Points on a hilly landscape, in no order, each with its height.
From any point a ball rolls to the lowest of the 4 points nearest to it. It stops when none of these is lower. Distance is the straight distance between rows; heights are no part of it.
peb: [143 101 109 155  96 151  90 163 134  99 128 143 156 130 127 131 113 143
 134  83  87 137 103 151]  (h 42.6)
soki: [156  97 123 147 124 142 114 140 118 117 143 137 150 134 122 136 107 115
 100  71 115 133 116 156]  (h 39.7)
Kiv: [111 117  94 112 147 155 181  89  45 185 179 117 175 165  90 103  83  58
  82  38 110 128  87 144]  (h 24.8)
bis: [123  96 163 107 101 126 148 119 186  97  99 136  94 103 146 113 119 164
 187 183 136 119 141 105]  (h 45.4)
zafa: [154  73 102 166 110 184  99 144  99 114 149 132 176 139 106 124  88 104
  95  52  86 122  97 166]  (h 54.4)
Domo: [109  68  91 178  78 182  75 140 147  48 140 125 185 150 130 102 102 149
 144  87  69 162 107 185]  (h 62.0)
Fiki: [140 177 135 102 190  96 190  83  91 187 144 140 134 122  95 135 150 102
 101 130 169  95 146  90]  (h 33.6)
guku: [ 98 174  86 122 123 103 142 118  72 167 173  78 158 170 122  97 139  94
  75  58 124 135 100 148]  (h 11.0)
lura: [ 85 157 105 137 118 111  65 182 142  98 119  86  93 144 168  95 145 189
 167 156 115 174 162 142]  (h 17.5)
sofo: [175 124 142 127 210 143 153 101 102 173 115 161 117 104  96 155 110 108
 110 150 146  76 125  92]  (h 45.3)
berov: [140 103 126 136 111 140 108 141 169  78 110 141 128 120 123 123 127 144
 152 140 128 134 142 134]  (h 63.7)
Fupe: [160 115 191 118 117 121 154 128 155 130  93 141 108  84 135 142 129 131
 155 187 174 113 138  89]  (h 44.8)
Zale: [104  81 135 110 105 193 137  96 206  37 115 156 124 108 133 117 132 145
 228 178 124 145 139 139]  (h 49.6)
mas: [103 201  86 115 134  94 120 139  89 169 152  86 134 177 137 110 139 131
  73  69 116 145 113 150]  (h 18.6)
dokat: [ 77 115 166 121  48  89 134 119 148 116  82  94  81 106 203  99 153 172
 194 228 147 152 160  72]  (h 57.1)
fibov: [144 103 137 125 143 145 113 131 124 109 125 131 133 115 126 147 119 124
 113 130 123 122 130 129]  (h 50.4)
vobon: [106 150 129 129  90  99  98 161 139 124 113 112 100 129 152 135 156 162
 133 150 129 154 141 126]  (h 43.3)
per: [ 96  81 155  95  74 130 136 103 181  70 108 145  85 105 161  99 136 168
 205 208 147 138 164 130]  (h 57.4)
fen: [138  86 103 159 131 148 123 105  81 153 161 141 158 144 107 134 115 102
  80  68 120 105  95 166]  (h 41.6)
rakog: [129 199 117 105 173 101 202  97  96 176 170 113 125 152  90 106 166  76
  81 120 165 114 121 107]  (h 20.8)
buzo: [182  86 156 144 142 166 103 125 149 116 123 162 129  93  98 142 108 131
 144 143 135 110 126 134]  (h 48.7)
lonez: [153 102 161 126 145 125 139 134 129 131 105 147 111  90 127 142 133 131
 137 156 147 110 135 129]  (h 31.4)
Fomum: [128 149 113 128 131 111 118 143 143 140 129 126 126 124 120 140 131 123
 101 124 112 130 123 142]  (h 33.5)
Dap: [143 104 139 136  98 153 107 148 181  52 112 134 120 121 144 120 121 142
 195 161 119 147 135 140]  (h 51.0)
gal: [129 101 137 144 112 131 103 156 146 102 119 129 141 124 141 149 126 142
 127 104 107 142 139 130]  (h 58.5)
didi: [138  83 147 143 114 174 116 136 172  61 109 165 141 105 132 142 119 131
 180 161 129 126 135 147]  (h 49.3)
Duraz: [139  94 107 149 114 153  99 145 167  80 113 119 136 128 141 131 123 150
 157 136 105 142 124 152]  (h 67.7)
zokud: [144 146 149 125 158 117 136 147 129 158 129 135 120 125 131 150 137 133
 111 134 148 101 124 101]  (h 20.2)
lamap: [ 94 150 150 107 102  92 114 158 164 111  98  97  84 102 188 109 137 170
 186 201 150 146 164 111]  (h 50.5)
Finan: [166  83 137 146 170 168 136 104  89 148 133 141 118 118  95 152  87  99
  97  96 113  95 115 130]  (h 47.3)
bivim: [151 106 113 140 161 162 148 101  77 170 157 138 149 136  76 151  84  93
  83  84 123 109 101 135]  (h 37.3)
bik: [106 112  99 174  81 137  73 166 118 109 137 102 155 152 138 113 115 138
 105  83  81 151 114 181]  (h 33.9)
kemib: [151 146 149 116 195 116 174  81 104 195 119 153 129 106  96 142 143  94
  88 131 165  86 132  82]  (h 38.7)
Goko: [114 105  95 159  92 155  79 145 168  60 137 121 139 137 148 107 114 154
 173 124  81 163 141 159]  (h 51.2)
Buk: [ 96 134  83 165  85 136  57 168 145  68 129 105 136 154 147  96 115 162
 158 133  76 164 136 158]  (h 12.3)
Vuza: [171  96 171 134 170 152 140 111 118 128 108 156 120  96 111 161 108 125
 128 151 148  93 137 115]  (h 32.3)
kuz: [ 99 140  76 160  97 132  58 164 133  68 134  83 124 159 179  89 143 176
 146 109  62 175 129 156]  (h 48.1)
meras: [180 102 153 142 187 159 147  95  91 152 135 169 124 110  86 167  90 122
  81 124 141  82 123 117]  (h 45.2)
didap: [155 117 123 125 191 148 162 104  90 181 152 149 124 120  75 139 108  97
  73 104 136  93 121 121]  (h 38.8)
revo: [131 162 118 122 149 106 121 136 110 158 147 118 138 149 120 137 138 124
 107 100 131 127 113 117]  (h 24.9)
Nimef: [171  78 169 124 123 179 129 111 172  87  93 164 109  89 120 141 100 148
 182 158 156 109 146 112]  (h 64.9)
tozus: [118 115 170 106  63 103 145 140 157 120  84 123 102  79 187 107 144 171
 188 217 151 142 155  91]  (h 54.6)
Gozug: [103 119 126 130  89 110  87 147 173  87 115 114  92 143 173 112 150 165
 173 179 116 156 148 134]  (h 46.9)
kekif: [130 181 142  98 157  82 154 131 114 176 116 130 117 122 123 155 159 108
 101 130 158 107 134  86]  (h 30.5)
vulu: [107 109  98 186  73 159  55 165 136  79 139 122 150 150 158  98 106 151
 148  89  74 174 107 172]  (h 49.4)
kovu: [155 120 106 121 188 141 164  73  61 176 165 146 122 119  92 145 105  87
  78  96 137 106 119 121]  (h 42.1)
kov: [151 179 121  97 174 106 169 110  86 187 168 151 133 133  81 119 140  82
  72 114 139 106 126 110]  (h 25.5)
pelag: [109 168 109 120 131 102 110 143  89 157 153 111 133 159 117 128 142 124
  87  77 100 132 112 148]  (h 16.8)
zapu: [114 132 101 118 112 119 129 134  83 153 152 115 154 158 119 134 121  99
  75  62 112 138 106 156]  (h 25.2)
sedov: [120  91 154 121  98 165 145 123 188  57 103 130 116  85 132 122 126 140
 199 172 139 127 151 132]  (h 8.3)
Petar: [123 156 141 107 138 103 130 149 127 153 113 114 114 124 138 132 166 130
 109 121 135 135 118 106]  (h 30.0)
Did: [150 132 161 114 135 110 143 148 158 136 102 140 108 100 142 137 142 132
 150 177 152 109 143 121]  (h 41.5)
bopo: [149 132 150 114 129  99 134 153 156 142  95 125 112 114 145 142 153 139
 138 160 134 131 128 116]  (h 38.1)
luf: [118  83  85 173  92 173  86 143 171  45 138 135 166 155 121 115 118 141
 178 108  99 165 136 165]  (h 65.9)
Bas: [123 106  94 152 113 148 101 134 101 142 151 128 157 156 128 128 102 101
  95  41  89 137  99 166]  (h 33.3)
Kidad: [117 159 138 112 115  87 129 159 145 158 102 116 101 122 153 144 161 149
 131 168 150 126 142 111]  (h 42.8)
Tafil: [166 110 175 102 149 142 147  98 132 153  93 157 114  92 116 150 121 127
 140 178 151  93 137  80]  (h 29.8)
naram: [116 144 165 110 106  96 122 150 156 128  96 114  89 116 154 130 151 139
 157 176 134 151 139  99]  (h 44.3)
Fof: [156 151 141  93 199 111 200  79 114 207 133 172 111  87 113 152 157 101
 100 167 177  83 140  64]  (h 43.0)
vubud: [ 93 149  97 138 113 117 111 141  98 150 158  91 149 178 141 121 131 108
  94  72 108 141 102 149]  (h 19.7)
dibo: [178 109 170 122 183 141 153  98 121 166 111 161 115  82 106 163 113 123
 122 164 151  92 136 108]  (h 35.2)
zak: [134 104 112 164 100 147  76 143 153  65 142 139 150 156 129 119 127 141
 157 104  80 158 133 172]  (h 61.4)
rire: [130 128  92 117 161 142 167  83  61 160 177 139 155 161  76 115  99  75
  75  63 135 119 104 156]  (h 14.6)
Raf: [104  82  87 144 147 176 162  76  38 184 173 138 155 166 107 124  44  65
  86  10 104 124  82 149]  (h 47.6)
dop: [102  94 111 137  93 171  97 129 192  19 126 123 137 129 135 113 115 155
 202 151 105 151 167 163]  (h 68.2)
ded: [148 121 125 130 157 157 127 124  98 133 132 149 139 134 105 146 117  98
  94 108 130 109 121 140]  (h 38.0)
Nirom: [169  85 189 107 129 163 147 114 156 116  89 163 114  71 132 148 117 147
 179 186 153 102 135 102]  (h 58.0)
fud: [126 175 105 111 166 111 171 108  83 163 168 121 138 155  90 115 134  96
  74  74 127 108 118 124]  (h 21.0)
Nuvan: [171 107 161 112 141 151 140 115 135 144 105 153 112  90 117 148 117 130
 143 160 147 106 120 103]  (h 8.2)
Nunag: [100 160 104 148 100 112  60 165 126 120 112  77 114 167 171 116 132 162
 132 119  94 160 132 155]  (h 44.5)
saf: [ 94  81 138  96  84 150 135 100 202  43 112 134  92 114 142 110 121 153
 223 201 160 139 162 124]  (h 65.8)
Ramu: [121 196 116 112 141  75 146 130 117 164 151 103 130 152 123 128 159 112
  90 105 138 112 123 116]  (h 26.6)
Tepos: [118 152 154 109 126  94 138 135 164 158  87 141  98 117 167 152 150 132
 134 188 152 147 136  88]  (h 46.1)
tobel: [ 94 102 149 116  48 113 132 109 174  73  91 107  92 106 185  99 146 166
 206 219 132 152 176 101]  (h 59.6)
mefu: [130 210 100  99 185  65 205 103  96 169 152 121 148 130  92 114 164 104
  99 136 177 107 132  92]  (h 27.1)
vuge: [106 186  81  99 136 109 201  79  61 156 195  93 155 178  83  77 121  71
  65  67 137 129 107 134]  (h 10.4)
gukod: [147  72 125 186 113 176  91 142 141  79 138 141 171 132 127 132 108 131
 140 102 113 138 112 162]  (h 61.3)
mivi: [143 108 125 158 139 146 124 143 131 158 139 139 131 131 111 149 107 119
 106 102 137 121 122 133]  (h 47.4)
Tiri: [115 171 178  80 118  77 151 130 134 183  95 133 115 111 175 118 160 153
 137 187 170 113 141  61]  (h 46.6)
Dabop: [ 96 156  95 146 109 117  68 178 112 115 129 121 129 162 159 115 130 163
 118  99  92 164 139 172]  (h 50.7)
puve: [118 175 125 127 124  95 109 151 128 146 106  96 112 138 136 115 157 142
 104 121 125 142 130 130]  (h 35.7)
zed: [106 191 106 115 154  98 150 119  83 162 167 107 133 167 104 128 143 103
  80  90 139 127 117 134]  (h 21.8)
peref: [116 110 119 151 112 136  72 156 152  75 115 112 122 133 145 127 137 170
 143 131  98 157 146 143]  (h 60.3)
Tus: [114 133 102 136  94 120  88 161 145  97 135 110 133 136 137 115 139 160
 138 121 109 158 126 157]  (h 48.6)
nofem: [134 185 150  97 188  83 193  98 120 190 123 156 136 105 120 136 160 100
 110 163 170 104 139  71]  (h 37.2)
Tof: [120 118 104 164 104 138  88 149 114 123 131 108 148 150 134 139 100 133
 100  82 100 142 123 156]  (h 14.5)
Fevad: [114 112 137 131  92 123 100 148 173  72 103 125 100 128 163 125 137 154
 179 181 131 139 136 137]  (h 55.5)
tobi: [147 131 149 134 135 130 110 154 153 109 113 135 117 124 138 143 133 128
 144 145 128 112 118 137]  (h 41.9)
Gume: [102 148 150 101 104  76 105 144 152 144 100 114  89 111 176 122 146 167
 159 177 141 148 137  96]  (h 46.5)
suro: [127 149 181 105 158  95 162  97 132 181 101 126 113 104 143 164 143 115
 119 173 168 110 147  72]  (h 47.2)
punos: [134 104 176 113 115 141 119 145 185  91  91 141 101 104 146 137 127 138
 176 179 154 120 144 113]  (h 56.1)
vuda: [103 174  89 121 138 120 167 100  71 167 184 103 160 173 108 103 116  69
  67  40 137 135  88 144]  (h 4.9)
retun: [120 175 169  86 155  64 183  93 135 203  93 132 107  96 132 135 162 137
 131 172 173 122 132  62]  (h 42.7)
Fome: [ 98  75  90 192  76 203  91 134 149  43 151 125 211 136 114 105  96 148
 166  77  63 161 117 179]  (h 67.3)
Ruloz: [113 204  90 103 161 100 202  90  73 160 179 111 139 154  95 107 162 103
  63 101 151 117 114 121]  (h 16.4)
rufi: [102 142 126 150 125 106  96 163 124 118 128 112 129 149 125 146 132 122
 119 126 101 147 112 161]  (h 42.3)
fimiz: [144 123 110 128 143 138 145 114  87 158 152 140 154 157  88 132 121  99
  85  80 116 105 103 146]  (h 26.3)
pufel: [130 121 140 122 125  94 131 147 144 148 125 130 124 120 123 145 149 124
 128 143 139 113 131 131]  (h 31.2)
dira: [154 154 130 117 173 124 169 104  92 189 137 133 125 114 101 154 129 103
  99 122 148  98 129 117]  (h 32.4)

Call two points neighbours if one is among the 4 nearest of the other. Go from one point of each pair to the other, from neighbour to neighbour, staying as low as possible. Name the highest point that can't be avoided.
lura and pelag: vobon
Nuvan and sedov: tozus
Tof and pelag: Bas
vuda and zokud: revo
vuda and Buk: kuz
vuda and pelag: mas

For each start below, name the point where the ball stops.
dira: vuda
Fof: vuda
dokat: zokud
lamap: zokud
